Each row is a point on a landscape with many valleys, with its height.
A ball rolls from a point to whichever of its 5 nearest points has the largest drop for the distance, and stops where none of them is lower. Distance is the straight distance between rows; heights are no part of it.
vatik h=591: [152  96 127 128  96 152 175 162 188 184 123 165 102 124 122 128 217 133
 137 166 136 150 123 107 125 129 102 143 147 116 101 114 136  92  97]
lem h=48: [172 110 126 109  97 143 107 107 172 135 133 181 134 155  59 151 161 104
 114 156 131 168 125  94 147 105  98 123 123 145 102 164 164 101 103]
rozav h=491: [ 96 111 139 157 124 155  84 137 139 159 103 148 159 114 106 142 169  92
 150 160 112 107 135 124 128 130 213 117 129  73  86 127 149 114 181]
zubi h=238: [149  93 106 102 162 130 141 109 128 138 155 149 137 157 141 160  58 175
 103 173 110 139 160 104 157 109  79  98 133 114 157 114 107 119 138]
peviz h=230: [117 105 123 127 140 123  94 127 111 122 104 164 177 137 122 192 117 133
 110 145 128 120 146 111 154 127 178  93 153  90 118 145 109 122 192]
perum h=222: [119 120 123 119 169 103 175 157 115 143 144 125 129 127 177 158 101 181
 138 143 113 107 107 150 132 141 118 121 136 122 150 102  81 135 127]
kom h=269: [ 65 141 152 137 180  99 130 154  85 117 133 104 147 121 167 137  98 133
 148 105 101  81 112 160 136 152 171  92 137 100 124 133 103 154 172]
zaz h=259: [163 106 103  92 142 126 114 101 127 111 138 161 144 170 115 162  87 157
  86 152 129 157 169 101 174 120  89 121 149 128 134 134 119 128 144]
vas h=391: [111 177 161 155  99 110 117 122  79  83  99  48 120 132 140  66 150  72
 147  62 141 131 112 151 104 149 162 139 120 156 118 155 137 155 123]
revul h=341: [161 151 128 121  86 112 145 154 139 127 101  87 106 135 141 103 175 122
 145  62 164 156  92 136 113 173  94 194 129 192 111 125 127 145 107]
Vevor h=226: [124  82 130 125 176 135  99 101 107 129 143 156 153 153 118 170  74 133
 102 169  99 116 173  90 172  99 135  48 120  93 140 137 123 115 196]
gek h=225: [126 132 120 150 100 143  61  95 120  97  96 158 175 147  52 144 124  92
 108 155 133 143 150  96 136  92 166 113  99 137 120 163 171 102 152]
Zave h=142: [145 155 127 119 101 104 125 125 113  71 119  86 118 148 129 103 134 116
 109  60 162 141 108 140 118 154 105 174 114 181 117 148 131 143 103]
vis h=255: [163 156 118 118 134 143 154 118 149 126 176 117  80 104 132 117  62 186
 142 115 114 114  98 178  92 128  49 157 111 155 194 103  99 145  68]
fugir h=472: [135 162 135 148  88 122  99 139  94  69  81  81 143 139 127 115 166  81
 130  60 172 145 121 151 121 163 170 164 124 165  90 155 136 143 143]
Nem h=423: [160 142 122 123  85 113 142 156 138  99 107 105 134 142 141 137 178 132
 121  73 177 162 107 144 113 179 133 188 151 162  92 132 117 128 127]
Rodo h=283: [151 146 113 123 121 133  91  72  83  54 120  96 127 158  68 106 107  87
  88  97 140 126 132 105 129  99 108 125  93 169 127 163 144 135 103]
kavom h=252: [ 95 132 153 125 159 115 175 144 123 173 142 117 106 107 151 112 132 147
 163 155 127 107 114 153 113 119 139 115 121 119 161 106 125 123 110]
bel h=189: [130 130 116 108 154 117 149 123 101 117 149 110 124 149 146 134  63 164
 112 138 122 129 136 128 146 124  90 125 113 143 162 117 105 134 122]
Duz h=490: [ 80 107 149 172 124 160  89 133 148 178 103 116 115 101 114 103 184  69
 166 155 102 111 134 128 113 146 196 121 136  83  72 115 173 120 170]
zoked h=557: [127 100 104 176  80 170  97 156 154 166  84 147 139 121 122 151 225  88
 141 145 138 126 139 100 118 153 192 157 157  78  70 109 127 103 167]
nepo h=353: [135 117 109 190  79 154  71 131 137 134  59 134 179 124  99 138 182  80
 128 118 151 143 146 120 116 146 215 175 142 113  78 132 144 123 183]
pudi h=188: [150  80 117 150 157 131  60  97 101 127 103 172 202 163 124 188  71 135
  93 135 110 115 193  87 168 105 170  78 144  85 127 159 101 125 238]
tuto h=507: [ 91 103 124 134 163 123 180 202 167 173 140 195 123 102 192 155 163 184
 145 191 119 102 104 114 114 120 132  96 139  54 129  87  83 127 137]
Lobar h=267: [120 130 135 127 125 140  94  96 107  91 123 137 144 149  91 137 110  99
 110 143 127 127 146 108 144 103 150  88 104 129 123 140 157 110 133]
kode h=192: [124 151 150 124 148 129 174 110 116 135 163 111  76  96 139  91  73 155
 163 127 110 110 109 191  91 119  92 116  96 140 214 101 119 134  60]
bomaz h=395: [121 133 129 119 120 118 156 148 123 126 119 119 140 130 141 141 147 135
 137 125 143 131 113 134 132 151 137 139 131 122 122 120 124 119 136]
Vufep h=381: [ 99 150 137 149 109 133  81 113  93  97  89 107 162 127 109 120 133  78
 132 117 136 119 131 135 118 129 198 120 106 122 101 144 148 125 171]
Mevi h=245: [ 94 146 117 122 156  91 132 160  79  85 108  95 155 136 186 148 104 146
 124  75 133 112 122 169 136 176 175 142 150 124 122 126  83 161 187]
nitu h=347: [143 123 119  93 113 133 136 104 161 139 163 157 105 144  87 120 111 127
 122 136 125 142 112 109 142  80  69 123  94 162 162 139 163 109  62]
femi h=224: [153 137  92 104 131 130 118  83  83  59 151  91 119 134 103  85  60 139
  77  71 138 122 136 121 135 112  56 151 104 179 141 151 109 158  94]
lom h=474: [117  94 102 194  89 163  64 144 166 165  66 162 186 127 125 150 203  85
 134 139 137 129 148 103 118 143 230 184 150  74  70 117 118 109 189]
dema h=257: [127 144 116 111 154 113 136  96  46  53 138  52 124 142 139  79  46 130
  89  78 129 107 145 137 124 126 102 135 111 165 156 137  90 166 116]
fumib h=502: [160 101 107 102 137 121 153 116 187 174 154 209 124 134 123 167 129 179
 111 196 119 162 136  97 156  81  68 105 150 105 133 113 129  97  74]
Pavud h=335: [109 102 163 118 146 144 141  95 166 158 165 151  88 129  69  89 127  84
 138 165 112 120 142 102 126  47 103  67  71 150 183 142 212  99  58]
biris h=339: [183 142  90 123 130 110 144 146 151 117 153 127 136 143 178 161  79 221
 103 116 136 144 120 140 119 151  64 188 168 140 136 106  77 156 106]
vafoz h=512: [137 116 113 122 113 121 159 170 163 144 114 165 142 133 142 159 183 158
 119 159 143 144 120 115 129 142 140 139 164  93  99 114 105 111 130]
lumi h=291: [ 81 121 176 120 164 122 174 126 138 176 162 128  94 102 130  98 121 128
 166 165 108 103 126 152 113  98 131  83  99 129 187 113 162 113  80]
lige h=195: [133 172 138 119 144 105 166 137 100 109 142  84 111 116 171 106  74 161
 142 104 133 109 102 186 103 149 103 163 124 150 178 103  90 152  99]
tuk h=316: [123 149 123 152 126 134  61  71  83  52  96 111 161 152  84 122 104  90
  93 125 136 119 152 104 121 103 169 109 101 143 132 165 149 126 153]
sufiv h=82: [163 145 131 111  99 117 141 131 147 127 135 111 114 133 121 107 153 125
 135  76 149 148  90 134 116 148  78 172 105 184 122 142 137 137  94]
gazo h=424: [143 113 119  99 130 127 161 143 169 155 135 181 139 131 131 166 149 157
 112 177 133 147 134  98 153 119 121 110 161  95 112 115 117 105 114]
sadap h=244: [141 162 139 120 128 126 162 115 123 123 158 106  93 120 127  83  92 129
 146 103 117 117 104 163 108 115  74 141  91 170 191 122 132 135  68]
Kifo h=320: [104 143 121 155 132 137  53  82  88  87  99 129 189 135  95 141  90 104
 113 138 114 110 151 109 135 102 198  98 111 116 132 155 150 122 186]
gebi h=263: [189 123  89 108 144 100 120 115 127 100 137 144 146 165 160 165  82 192
  76 121 141 166 169 113 164 142  83 152 173 116 122 131  85 152 154]
Zada h=303: [192 143  71 100 132 120 102 110 143 106 181 149 139 137 133 134  70 192
  84 104 136 170 159  98 156 134  39 188 154 168 119 142  99 163 114]
bizes h=360: [183 152  95 125 106 110  56  95 114  29 122 135 157 160 104 143 102 117
  48  48 189 190 151 110 142 149 106 193 155 178 112 170 103 163 146]
lodu h=164: [146 157 112 107 123 121 142 110 114  94 147 102 110 137 125 104  86 150
 108  95 124 128 114 131 134 122  68 167 105 174 157 129 119 135  87]
pati h=406: [119 166 174 143 113 127 185 125 125 169 134  83  70  94 153  58 140 114
 185  89 116 118  99 182  84 137 100 139 116 163 190 113 141 133  74]
Gira h=155: [183 142 105 113  97 121  69 113 129  75 110 160 157 162  88 166 123 123
  75  99 158 179 147 107 149 124 124 159 154 150  99 160 123 133 129]
gos h=240: [ 82  93 144 122 185 137 111  92 105 134 160 140 128 124 113 138  74 123
 122 179 100 100 169 108 162  81 149  35 105 105 169 131 158 117 150]
voku h=336: [112 141 168 117 126 127 160 112 122 145 151  99  87 116 117  79 124  93
 150 128 125 122 115 144 119  98 107 115  85 156 174 139 160 129  72]
gifi h=374: [ 61 133 176 156 128 139  82 107 130 140 106 107 149  95 120  92 137  59
 156 137  89  99 126 145 110 132 213 103 120  76  78 143 167 150 187]
nipe h=184: [129  96 115 111 165 113 124 130 126 135 136 173 156 141 139 183 104 156
 109 179 111 127 147  95 158 113 133  78 151  83 129 122 103 111 172]
Rafel h=410: [102 143 159 125 123 120 145 132 110 127 131  97 117 128 117 101 134 105
 153 131 134 110 117 141 129 121 140 113 105 146 131 134 151 121 104]
gara h=227: [103 123 125 112 180 111 130 109  68 102 140 110 126 140 143 126  59 135
 113 134 113 101 147 121 156 105 127  77 116 122 168 133 114 139 153]
fiket h=574: [ 89  95 132 159 119 164 147 155 164 209 120 118  69  99 142  90 214  78
 169 160 112 128 140 113 104 127 138 116 149 115 102  96 171 101 118]
dapes h=176: [164 157 107 101 111 129 147  94 137 120 165 110  77 105  97  78 102 116
 137  81 117 117  85 148  98 101  50 158  65 193 185 141 130 143  50]
biri h=196: [137 131 123 116 157 128 174 122 130 147 156 132 108 118 153 137  73 181
 144 147 115 112 113 158 121 124  91 123 119 128 194  99 104 132  88]
sug h=334: [ 67 127 161 160 153 146  75 107 136 146 113 132 158  95  97 129 127  86
 146 160  93  93 126 126 131 119 211  88 110  77  97 133 162 128 186]
lof h=393: [139 154 158 129 100 127 139 115 110 108 121  79 102 131 121  75 145  74
 146  82 137 130 106 143 115 123 114 132  96 173 137 150 164 141  91]
kif h=119: [100 139 149 124 187 112 176 126 108 150 169 132  89 100 156 113  62 158
 162 141 101  96 122 170 102 104 113  92 103 120 206  97 107 132  89]
Mimo h=275: [138 108 110 122 156 111  89 111  74  71 126 123 166 165 142 155  68 142
  92 103 128 124 174 111 153 136 134 100 131 122 131 137  83 141 201]
desev h=151: [137  97 140 113 118 150 128 106 165 153 152 169 103 145  56 130 144  86
 129 177 119 144 126  86 137  72  99  82  91 148 142 147 205  92  79]
babek h=265: [152 113 125 121 104 129 114 124 141 119 112 156 147 151  86 156 151 115
 104 142 138 161 138 108 149 130 125 140 134 131 105 150 144 102 122]
tive h=74: [ 85 122 148 131 145 143 112 113 127 132 137 135 129 112  92 130 136  99
 134 174 114 116 131 120 137 107 171  75 106 110 125 136 176 110 143]
munes h=540: [ 71 105 140 151 141 148 119 152 156 177 114 132 123  96 141 121 188  94
 161 154 114  92 126 129 123 150 202 115 140  57  67 110 134 114 168]
fivu h=441: [183 106  86 117 134 115  92  90  78  41 147 102 163 146 140 119  53 162
  50  67 172 163 193 109 147 157  79 172 151 147 114 149  74 197 182]
kaz h=239: [105  94 125 108 194 125 131 104 105 150 151 148 127 129 134 148  73 144
 124 180 103 111 158 106 158  91 125  50 124 105 165 118 132 116 147]
Bili h=55: [188  87 103 115 154 109 100 106 135 136 112 188 174 166 132 192 100 163
  79 159 122 141 185  86 180 110 130  94 179  76 114 135  84 118 197]
Mudod h=317: [ 51 132 171 138 152 124 126 134 119 148 134  98 123 105 143  96 137  96
 161 130  99  98 119 151 123 138 187  94 122  93 111 140 151 153 150]
vavu h=143: [170 102 106 138 126 127  54 105 126 129  82 201 205 161  94 194 103 133
  77 148 137 153 182  86 174 103 176 115 174  93 115 145 103 118 192]
Velil h=415: [ 85 120 129 174 116 148  80 131 128 139  77 109 163  97 122 123 159  77
 154 112 114 106 129 141 117 160 222 151 125  84  67 128 139 135 200]
Nuti h=318: [134 116 113 113 148 109 149 155 140 141 131 162 154 136 160 176 135 174
 108 169 124 128 123 111 145 134 132 108 156  92 123 106  84 117 144]
sor h=408: [163  88 126 116 103 153 160 139 205 189 151 203 112 136  87 149 196 130
 130 201 121 161 131  92 142  96  98 117 141 113 105 129 159  81  80]
nidel h=309: [141 151 112 120 119  92 150 169 122  88 106 111 151 136 185 162 151 166
 111  89 166 139 111 158 120 186 153 187 168 131 104 120  79 150 144]
Vusek h=223: [187 144  92  94  95 126 114 129 184 157 172 156 113 135 111 125 149 143
 124 101 126 159  98 110 123 122  50 180 114 184 127 145 135 135  70]
lebo h=84: [143 105 114 116 131 133  99 101 127 132 119 181 163 151  88 185 113 132
  96 175 125 149 162  81 169 101 148  89 152 100 120 133 128 102 160]
ped h=314: [169 146 119 103  85 128 107 116 139 103 132 129 116 151  91 116 152  99
 111  84 143 156 106 119 130 128  90 164 104 186 116 166 148 127  96]
teli h=272: [117 165 127 117 145  86 153 159  90  75 111  65 147 132 193 127 111 160
 121  67 162 121 110 177 113 182 142 174 143 149 135 114  78 165 142]
kalik h=373: [171 150 109 110  97 103  96 123 133  67 117 127 155 154 119 155 134 127
  83  55 179 182 126 127 136 178 119 196 152 176 101 152 104 142 131]
dab h=221: [142 148 117 112 150 127 162 112  92 100 151  97 110 114 144 100  35 163
 122 113 109 102 137 165 114 121  69 135 102 148 195 104  88 161 103]
petan h=397: [ 75 107 134 148 163 128  94 151 144 138 104 153 174 100 128 160 151 113
 133 138 100  77 120 125 142 150 217 109 149  52  78 134 112 127 200]
kot h=258: [174 155  85 105 125 114 121 119 134  95 161 118 133 139 140 128  74 189
  98  91 136 155 129 131 130 154  53 197 129 176 138 133  96 160 104]
vov h=290: [120  94 134 106 143 138 130 113 156 156 145 186 124 145  94 168 137 131
 117 198 118 144 144  92 155 103 120  74 133 108 135 130 155  91 114]
ser h=392: [103 111 158 146 106 164 105 124 153 169 118 141 120 112  73 113 175  70
 159 181 118 129 139 107 120 111 170  95 112 113 103 139 200 105 135]
dip h=260: [126 154 145 129 147 118 192 159 130 158 135 109 106 100 180 121 126 174
 175 129 131 106  86 182  97 150 126 141 135 127 161  88  91 133 103]
Beloz h=49: [180 158  81  91 112 144 114 112 154 129 184 134 112 117 106 104  85 163
 119  92 119 139 118 123 118 111  29 172  93 189 161 147 121 143  68]
Fiveg h=198: [ 92 111 149 122 193 117 175 133 143 173 160 151 101  98 150 138  94 174
 163 184  98  99 118 146 116 100 117  70 114 103 190  90 123 120  95]
Bavu h=302: [ 97 120 158 133 126 158 107  94 135 138 138 135 112 125  67 106 135  75
 138 178 112 130 138 106 126  72 147  63  84 129 143 145 209 101 110]
Puz h=438: [ 83 116 161 136 132 140 147 147 133 181 132 108  99 112 137 109 182 110
 167 153 121 124 124 138 120 136 154 104 130 101 109 117 156 119 130]
Dogi h=118: [135 125 107 110 159 110 143 138 103 115 134 129 142 150 157 165  93 171
 107 129 131 130 138 122 151 134 117 124 146 126 137 117  87 140 155]
bonis h=228: [123 143 125 115 142 112 134 119  83  87 129 100 128 147 135 128  93 136
 105 113 134 130 129 137 142 140 121 129 123 144 147 128 114 137 131]
gagu h=346: [178 141  92 102 123 117 104  99 110  57 144 130 138 159 118 126  78 146
  75  73 159 170 156 106 153 143  74 172 134 175 114 152 102 156 128]
Lor h=417: [106  94 127 118 164 121 160 162 147 167 143 186 132 122 153 171 139 171
 127 191 113 112 123 107 144 106 129  75 151  72 133 100 112 103 128]
kufuv h=399: [122 114 149 117 121 147 142 129 146 155 132 142 112 132  94 127 159 102
 139 163 136 141 119 111 139 103 114  98 110 132 121 137 175  96 101]
kesen h=499: [100 106 141 133 134 128 165 180 149 179 127 137 114 110 156 122 190 137
 156 160 132 109 113 127 118 141 154 118 144  83 103 100 118 118 129]
fadan h=249: [171 143  95 121 136 132 141 114 127 114 168 114 119 121 143 131  35 204
 115 116 119 131 127 149 112 133  37 168 129 156 166 112  77 160  99]
visit h=342: [192 145  90 120 116 129 134 134 173 138 173 150 119 130 150 154  86 217
 114 139 132 152 110 139 118 136  47 181 163 142 138 112  87 155  78]
peg h=498: [118 111 103 151 107 143 117 177 145 134  97 156 160 126 148 158 201 125
 126 139 142 117 134 116 137 155 205 145 161  58  71 114  96 110 171]
zub h=375: [155 139 109 104 115 101 139 141 137 103 122 138 155 140 148 169 135 169
  94 114 143 159 128 132 137 157 125 168 164 136 107 121  97 133 138]
fefo h=262: [ 69 108 153 118 190 120 165 159 145 176 152 148 116  97 150 129 137 148
 154 169 104  90 123 137 130 120 161  76 126  83 132 114 133 120 128]
zib h=596: [121 102 123 159  85 164 137 164 150 186  97 116  80 119 143 105 223  80
 161 140 121 135 130 103 113 149 137 149 163 126  83  98 159  98 126]
finol h=323: [ 69 166 165 145 125 102 105 124  75  92 111  57 154 117 162  97 124  90
 151  78 113 102 112 170 119 145 195 119 123 105 109 156 134 164 160]
Pemu h=315: [ 89 140 140 137 150 131  93  88  74  82 122 113 141 143 115 124  96 107
 109 125 110 106 142 120 139  99 165  78 102 129 141 151 146 134 159]
Gavap h=447: [ 76 105 177 123 150 153 151 122 162 191 145 132  91 106  91  81 155  87
 159 179 106 115 142 120 116  88 137  67  94 128 159 124 205 112  81]
Sogu h=306: [ 71 122 141 131 173 116 117 152 121 130 131 134 153 107 143 158 113 121
 138 132  95  86 122 139 146 136 183  86 139  83 104 131 120 129 183]
Rilaz h=354: [112 170 161 134 114 103 153 128  80 102 134  66 112 131 143  78 120  99
 149  76 139 118 113 156 114 139 127 141 110 158 156 144 130 149  98]
levep h=435: [155 135 130 126  81 125 122 141 132 110 103 116 129 152 106 137 170 100
 126  99 160 158 121 130 121 152 135 164 131 152  91 146 139 113 131]
todi h=251: [149 131 106 104 144 154 160  86 119 111 175 124  98 109 102  81  37 154
 124 124 107 111 139 140 122  83  37 121  90 156 206 116 108 136  76]
gani h=563: [141 107 117 145  75 150 147 173 149 154  93 121 118 125 133 121 218 101
 147 115 156 149 121 118 120 163 138 167 161 120  74 114 129 105 137]
Meze h=311: [162 127  95 106 140 131 136 111 153 146 171 155 116 135 124 141  70 190
 109 149 105 157 130 127 145 102  40 143 124 141 156 126 119 121  85]
Fusa h=243: [149 145 104 105 118 135 110  83 110  75 149 112 110 146  82 100 101 113
 102  95 126 129 124 108 133  89  67 132  90 177 139 161 150 136  85]
lidin h=270: [182 127  96  97 129 115 126 108 161 130 155 172 135 154 126 157 110 187
  88 144 123 176 143 107 165 120  69 146 157 134 116 138 111 123 107]
Pazes h=348: [122 126 124 131 117 117 106 153 110 106  95 131 170 127 134 167 151 119
 126 108 148 127 126 137 131 163 189 139 152 103  89 132 112 128 169]
Dava h=439: [106 151 153 176  82 140  97 110 104 115  82  84 122 117 117  78 170  54
 157  96 125 137 124 128 104 135 176 132 118 139  99 149 183 132 151]
pevo h=157: [177 153 105 111 114 111 145 148 157 121 145 133 132 144 143 148 129 177
 112 106 143 156 101 140 128 150  69 198 148 156 122 127 103 141  93]
Deko h=484: [164 144 140 139  87 131 178 185 172 154 142 152 106 106 193 157 151 218
 140 142 140 114  91 168  86 139  85 172 157 106 135  77  71 138  81]
gasi h=206: [120 127 115 121 156  96 137 166 104  97 112 124 160 145 179 175 117 164
 111 110 130 116 119 137 141 172 157 128 161 108 114 118  83 141 178]
vap h=261: [118 125 137 106 146 121 150 113 131 139 151 141 116 135 115 136  99 146
 125 160 120 129 128 124 146 103  96 108 106 135 157 124 142 107  93]
refen h=156: [137 126 156 129 107 130 162 116 151 168 131 103  64 122 111  75 155  85
 168 104 128 127 105 138 108 103  76 120  94 177 158 133 178 120  77]
pegas h=351: [114 138 136 119 155 141 133  86  90 100 152 103 112 142  99  94  88 104
 111 133 120 109 138 112 137  74 105  88  91 152 166 139 158 121  87]
madu h=355: [139 137 159 136 108 127 180 138 152 182 135 102  77 107 141  92 153 131
 178 119 132 127  97 168  97 137  86 150 115 164 158 108 144 121  82]
gilo h=231: [153  79 111 106 162 128 140 118 137 159 149 187 135 144 129 179 109 167
 104 204 111 144 163  93 168  91 103  66 154  82 141 123 117 100 137]
veva h=276: [118 151 126 151 122 150  65  65  86  69 107 122 159 142  66 123 104  84
 109 149 126 119 142  97 123  76 171  84  87 139 134 161 169 115 149]
zagen h=301: [ 94 106 152 111 171 136 146 100 129 143 165 136  96 129 102 114  87 123
 133 178 115 113 153 118 136  73 102  61  93 131 181 120 174 105  78]
kiviz h=266: [100 114 137 140 150 150  69  97 106 117 111 165 166 129  86 161  94 119
 120 161 101 107 149  96 147  98 187  67 114 104 124 151 157 111 187]
mig h=367: [148 154 107 145 115 122  77  80  80  28 103  96 140 157  84 115 111  90
  77  73 161 134 127 124 108 119 148 150 110 174 120 173 139 145 130]
loro h=274: [162 169 138 118 108 134 168 116 156 143 165 102  69 101 138  87 118 142
 169  80 138 119  84 180  78 139  53 171  98 179 184 117 122 146  66]
mobo h=308: [109 127 115 125 135 113 167 186 136 128 112 129 143 119 185 149 167 166
 132 133 138 116 103 136 123 171 156 134 158  91 105 106  84 132 145]
rosu h=324: [160 153 108 120 127  96 151 159 124  95 132 112 141 137 183 160 101 203
 103  99 158 136 101 154 114 175  98 203 162 148 127 104  72 164 127]
raviz h=428: [ 87 136 157 167 110 151  80 107 121 132 105 120 149 103  88 105 156  68
 154 156 111 115 131 122 117 114 198 103 103 111 104 143 184 124 170]
lekib h=394: [182 153 100  90 100 108  99 127 147  70 144 127 132 136 116 128 131 133
  92  55 166 175 117 114 134 152  76 197 127 194  97 164 126 144 104]
Nur h=271: [140 148 115 161  88 139  63  96 107  82  71 131 180 138  76 130 133  87
 118 125 151 147 137 107 120 111 184 150 106 140 115 161 162 113 165]
nubi h=402: [150 135  99 109 136  99 121 125  87  52 132 106 150 149 160 147  72 166
  82  75 158 156 152 136 139 177 102 183 153 156 129 125  74 168 157]
gibi h=338: [ 68 143 152 146 148 118  95 139 106 114 100 108 162  99 147 129 118  94
 152  96 105  88 118 161 127 149 217 113 134  80  86 150 125 157 202]
Sazu h=183: [ 71 125 158 121 195 106 163 141 115 163 153 121 109 100 155 120  89 144
 157 153 104  91 124 152 123 111 144  75 121  97 172 114 130 133 117]
Paza h=429: [112 112 129 126 129 126 136 154 126 135 120 148 153 128 127 164 160 128
 127 156 136 120 125 122 145 142 172 111 143  90 103 122 115 104 147]
zesu h=440: [137 158 153 144  90 120 166 148 121 154 106  67  83 120 153  66 171  86
 171  62 134 140 102 155  96 155  95 160 129 182 130 124 143 144 101]
bada h=281: [144 109 111 123 128 120 122 134 141 130 110 198 174 147 119 192 143 152
  94 157 131 146 148  94 170 128 167 108 176  85  98 126 100 104 168]
fubo h=250: [126 103 115 131 170 128  93  82  45  64 130  87 154 147 131 118  44 115
  93 107 115 102 184 109 151 112 131  76 109 129 146 138 100 160 191]
fut h=273: [119 138 121 119 164 115 125 109  45  54 135  71 137 141 153 107  43 140
  94  85 121 100 160 136 140 134 129 112 116 145 158 132  84 164 156]
duki h=522: [118 104 134 136 107 160 116 139 166 167 125 167 130 131  78 137 185  90
 137 185 132 144 140  94 131 112 158 105 130  97 100 135 175  85 139]
laf h=340: [120 131 136 134 125 122 187 174 147 169 133 126 112 101 175 117 165 169
 162 153 138 116  99 159 103 147 119 143 138 119 135  86 103 122 101]
Rel h=345: [134 156 117 123 120  95 123 148  93  63 105  84 155 141 157 139 131 129
 101  55 177 140 126 163 125 192 158 179 149 162 110 134  93 154 148]
pid h=268: [131 141 143 122 137 117 168 141 128 138 139 112 114 117 153 120 123 158
 143 126 128 116 101 160 121 139 104 142 121 139 155 110 117 129  99]
nufe h=296: [174 162 117 125 123 137 137 141 145 125 165 117  96 107 171 152  67 221
 135 107 134 118  98 181  92 156  54 182 151 148 168  96  69 157  83]
nef h=174: [ 93 157 146 118 166  97 164 133  81 117 153  86 116 118 177  98  72 141
 147 106 112  97 121 180 116 131 130 121 114 136 177 109  98 154 118]
tezeg h=458: [ 72 122 166 158 133 160  92 115 158 170 118 111 129  91 103  87 163  61
 163 167  89 109 131 124 112 125 193  86 114  95  94 131 189 124 158]
Rud h=450: [121 119 113 173  80 151  90 153 134 134  73 113 150 126 130 129 206  76
 152 111 153 138 140 131 111 173 199 177 152 106  76 125 135 115 171]
gali h=442: [125 149 137 146  85 119 124 157  96  99  81  64 131 123 154 109 172  86
 143  54 168 143 122 157 120 185 168 170 141 150  88 140 129 140 151]
tofod h=638: [108 105 106 131 132 130 150 189 165 155 121 198 148 118 168 160 196 149
 125 171 130 115 127 100 142 140 162 120 159  41  90 107  89 111 155]
sodiv h=253: [104  95 140 109 174 130 166 114 149 180 162 168 109 124 125 146  98 158
 139 193 105 119 144 116 140  87 109  62 102 113 174 108 150 102  90]
Fovi h=379: [186 148 127 122  85 131 160 135 187 171 152 124  77 108 127 108 156 147
 163  94 136 145  71 150  91 142  39 186 107 184 147 118 129 148  73]
ren h=300: [156 140 140 115  95 126 147 110 136 140 141 106  75 130 106  70 153  86
 149  75 131 133  82 132 107 103  66 154  81 197 162 144 161 141  73]
madas h=456: [122 138 122 185  76 148  91 141 110 113  58  88 143 109 133 110 180  61
 157  75 153 138 132 146 108 175 206 173 138 130  68 135 137 135 177]
dut h=396: [132 114 154 129 100 144 155 146 146 173 122 113  88 129 111  95 182  81
 163 126 130 146 110 126 120 120 115 127 125 161 121 130 175 120  98]
Vosiv h=299: [ 76 159 143 145 127 108  88 131  77  87 102  83 163 125 146 124 119 101
 139  81 127  98 125 166 124 156 203 126 123 110  98 154 121 162 177]
befad h=319: [169 145 120 107  87 123 109 107 122  84 144  95 103 143  89  83 145  93
 120  53 144 137  94 107 123 107  75 161  84 202 132 165 155 147  83]
tebop h=60: [135 126 128 151  87 142  73 120 133 122  84 168 186 133  72 155 147  93
 116 153 138 145 151 103 135 121 190 131 130 116 108 149 148 104 162]
Bera h=515: [111  94 136 124 134 131 181 179 182 181 138 193 115 111 162 145 186 171
 145 196 125 111 115 105 121 110 128 102 137  71 119  93 111 105 111]
vulid h=304: [111 156 136 139 134 120 113  95  60  60 126  70 132 144 119  91 100  99
 108  99 132 108 124 128 129 108 147 111  98 152 140 151 134 144 115]
Tiv h=650: [ 57 101 178 155 134 152 156 140 158 229 127 100  59  83 143  45 180  72
 184 145  78 130 146 127  88 123 133  97 148 131 130 105 186 119  88]
zemat h=649: [106  89 113 167  92 173 110 155 172 188 101 148  96 116 141 125 240  78
 147 155 124 118 142  93 115 144 163 146 166  79  75  98 144  89 150]
Leb h=639: [105  91 120 142 105 160 160 178 177 196 123 162  98 108 154 119 224 126
 159 172 132 124 131 100 114 132 137 132 151  71  93  90 123  93 121]
rigev h=477: [124 136 142 153  81 147 127 147 117 139  81  82  99 124 123  89 183  61
 160  88 138 142 121 132 110 154 149 146 132 153  92 134 169 135 127]
kob h=445: [165 106 117 141  78 162 107 146 165 155  94 179 143 144  81 149 209  87
 123 158 141 158 139  96 134 129 160 148 154 109  79 133 148  86 133]
rumug h=199: [159 116  98 107 152 111 150 126 132 131 146 146 139 156 159 163  82 194
 106 155 109 144 132 121 147 131  86 132 157 117 145 106  95 138 126]
Vopud h=655: [ 86 100 160 141 144 137 180 167 166 223 136 137  77  77 154  78 188 135
 179 173 114 105 131 146  91 124 134 101 132 106 145  90 146 107  93]
bim h=550: [ 93  99 148 125 133 148 134 156 161 174 133 143 114 106 112 124 180 113
 157 182 120 119 126 117 130 121 151  96 120  94 109 115 157  93 123]
zurin h=480: [146 116 127 140  90 144 175 170 170 195 111 119  72 113 148 101 204 111
 168 113 131 142 101 124 105 147  85 163 146 154 111 100 136 112 101]
bomun h=352: [ 61 131 166 157 194 114  76 108 116 108 105 133 172  97 132 147  69  98
 127 128  64  63 123 139 141 132 194  79 127  64 102 155 140 159 214]
Zap h=376: [144 131 124 107 121 118 154 146 159 143 149 135 118 137 131 132 139 154
 126 140 137 141 104 140 126 132  84 157 128 142 135 122 118 114  94]
Pavo h=256: [182  95  96 108 156 124 135 114 146 140 148 183 150 154 150 174  93 188
  84 185 113 152 166  97 169 100  78 102 163  93 134 119  94 123 141]
dar h=202: [136 123 116 136 123 125  73 101 102  98  96 155 173 153 100 170 100 123
  89 130 135 148 167 109 155 118 163 116 138 124 124 144 118 118 181]
gaka h=372: [157 138 140 129  89 127 180 152 163 167 111 109  93 122 146 108 176 132
 163 103 150 146  96 151 105 153  84 170 134 170 115 114 130 126 100]
tidi h=229: [149 171 151 139 129 123 179 141 131 150 152 102  73  92 169 119 110 165
 177 118 133 103  86 201  77 149  90 150 122 148 183  88 102 143  76]

Call two points neighbours if one is among the 5 nearest of the other. Go from one point of each pair to the other, from neighbour to neighbour, staying as low as possible. Name the highest point that can't be avoided.
Dogi, Bili: zubi
tive, Bili: gos
Beloz, lem: babek
tebop, Bili: dar
refen, tebop: ren
sufiv, lodu: Vusek
